Each row is a point on a tangle of strands that fork, close into loops and nearly touch. The rows are in no order.
Points whose rows are less than 49.9 apart are linked; no others are. Some points are linked to none.
j495: [87,-24,-41,12,-18,24,-44,-20,-60,1]
j846: [-38,0,28,15,-1,14,-8,14,40,-21]
j513: [16,60,1,-16,-6,-65,31,-27,-63,56]
j705: [7,65,9,-21,-14,-74,45,-13,-53,44]
j962: [69,-43,-48,19,-20,39,-49,-11,-43,-11]
j882: [-49,4,31,33,21,-12,-18,38,72,-53]
j175: [33,-38,29,-76,39,16,-5,-48,38,-1]
j870: [9,46,41,-37,-2,-34,48,-20,-38,23]
j277: [-8,-16,33,1,16,41,-28,9,44,-12]
j636: [56,23,18,-51,3,5,22,-15,-54,49]
j825: [-17,-21,6,18,4,52,-33,26,29,-4]
j823: [52,-11,-22,-30,-8,22,-5,-3,-55,32]
j747: [14,-42,16,-88,57,5,1,-48,41,8]
j987: [-46,-2,17,28,-6,17,-17,32,41,-20]
j512: [-48,-12,-2,45,-3,27,-35,40,36,-19]
j323: [7,-3,-16,1,-11,18,8,-5,-38,16]
j203: [-12,-35,17,-76,66,-4,5,-47,48,8]
j544: [-43,17,-1,38,-19,-40,46,48,69,-38]
j320: [16,0,-33,20,-10,3,-4,-17,-57,6]
j597: [-12,-35,-23,34,2,58,-53,33,19,-1]
j310: [66,-1,-33,7,-3,1,-18,-26,-68,21]
j720: [-19,-31,21,-51,68,-3,-7,-38,54,-9]
j349: [-55,-10,-50,81,-21,-25,-15,56,50,-47]
j896: [27,29,-22,13,-4,-37,4,-27,-68,25]
j498: [36,41,21,-41,3,-17,28,-22,-61,52]
j736: [-18,-6,36,-5,5,21,-2,-5,35,-12]
j455: [-35,-17,29,-33,62,-19,-5,-34,57,-24]
j822: [-53,-7,-28,49,-27,-9,-7,30,19,-26]
j90: [41,2,-33,19,-9,1,-13,-27,-63,10]
j817: [-43,19,14,17,-24,-36,43,29,53,-33]
j461: [-46,-25,-30,58,-5,29,-47,36,24,-21]
j581: [-53,-16,-45,73,-20,-14,-22,40,33,-42]
j245: [-2,59,15,-17,-16,-69,59,1,-37,17]
j174: [-12,12,31,-13,-12,10,24,-7,-3,-2]
j590: [30,43,-1,-19,0,-38,17,-26,-68,57]
j820: [42,-29,-29,-10,-16,40,-19,2,-38,16]
j617: [-48,10,-22,51,-24,-35,40,57,63,-37]
j457: [-51,2,-6,35,-27,-15,13,35,34,-27]
j728: [25,-6,27,-34,-5,36,12,-10,-9,9]
j452: [17,-27,37,-51,37,20,-4,-40,40,-8]
j858: [0,56,40,-32,-11,-52,57,-16,-32,15]
j316: [91,1,-33,9,-10,1,-33,-32,-69,20]
j384: [-32,5,-17,22,-26,-10,13,11,-13,-11]
j708: [-29,-32,-29,53,6,48,-60,39,23,-13]
j244: [7,0,37,-27,-2,21,17,-20,6,1]
j539: [-58,1,-31,65,-19,-25,7,63,62,-41]
j460: [67,9,2,-52,-5,14,6,-6,-59,45]
j50: [-6,-11,41,-22,24,17,-3,-26,42,-17]
j967: [19,-6,2,-16,-9,31,7,-4,-24,19]

How many points has the smallest loop of links through each point below? Write 0 if it is on no loop.
j597 -> 9
j310 -> 0
j452 -> 0
j245 -> 0

A piece is all that can be reached along the links. How many separate loops has the piece of each point below (a circle has one, a figure eight two, a Y none), and how many tips (points with one link)?
j90 -> loops 0, tips 2
j277 -> loops 1, tips 1
j498 -> loops 0, tips 2
j539 -> loops 0, tips 2

Name the points in between on the shortest way along the links from the first point to the second, in order.
j320, j174 -> j323 > j967 > j728 > j244
j455, j175 -> j720 > j203 > j747
j636, j513 -> j498 > j590
j349, j817 -> j539 > j617 > j544
j495, j90 -> j316 > j310
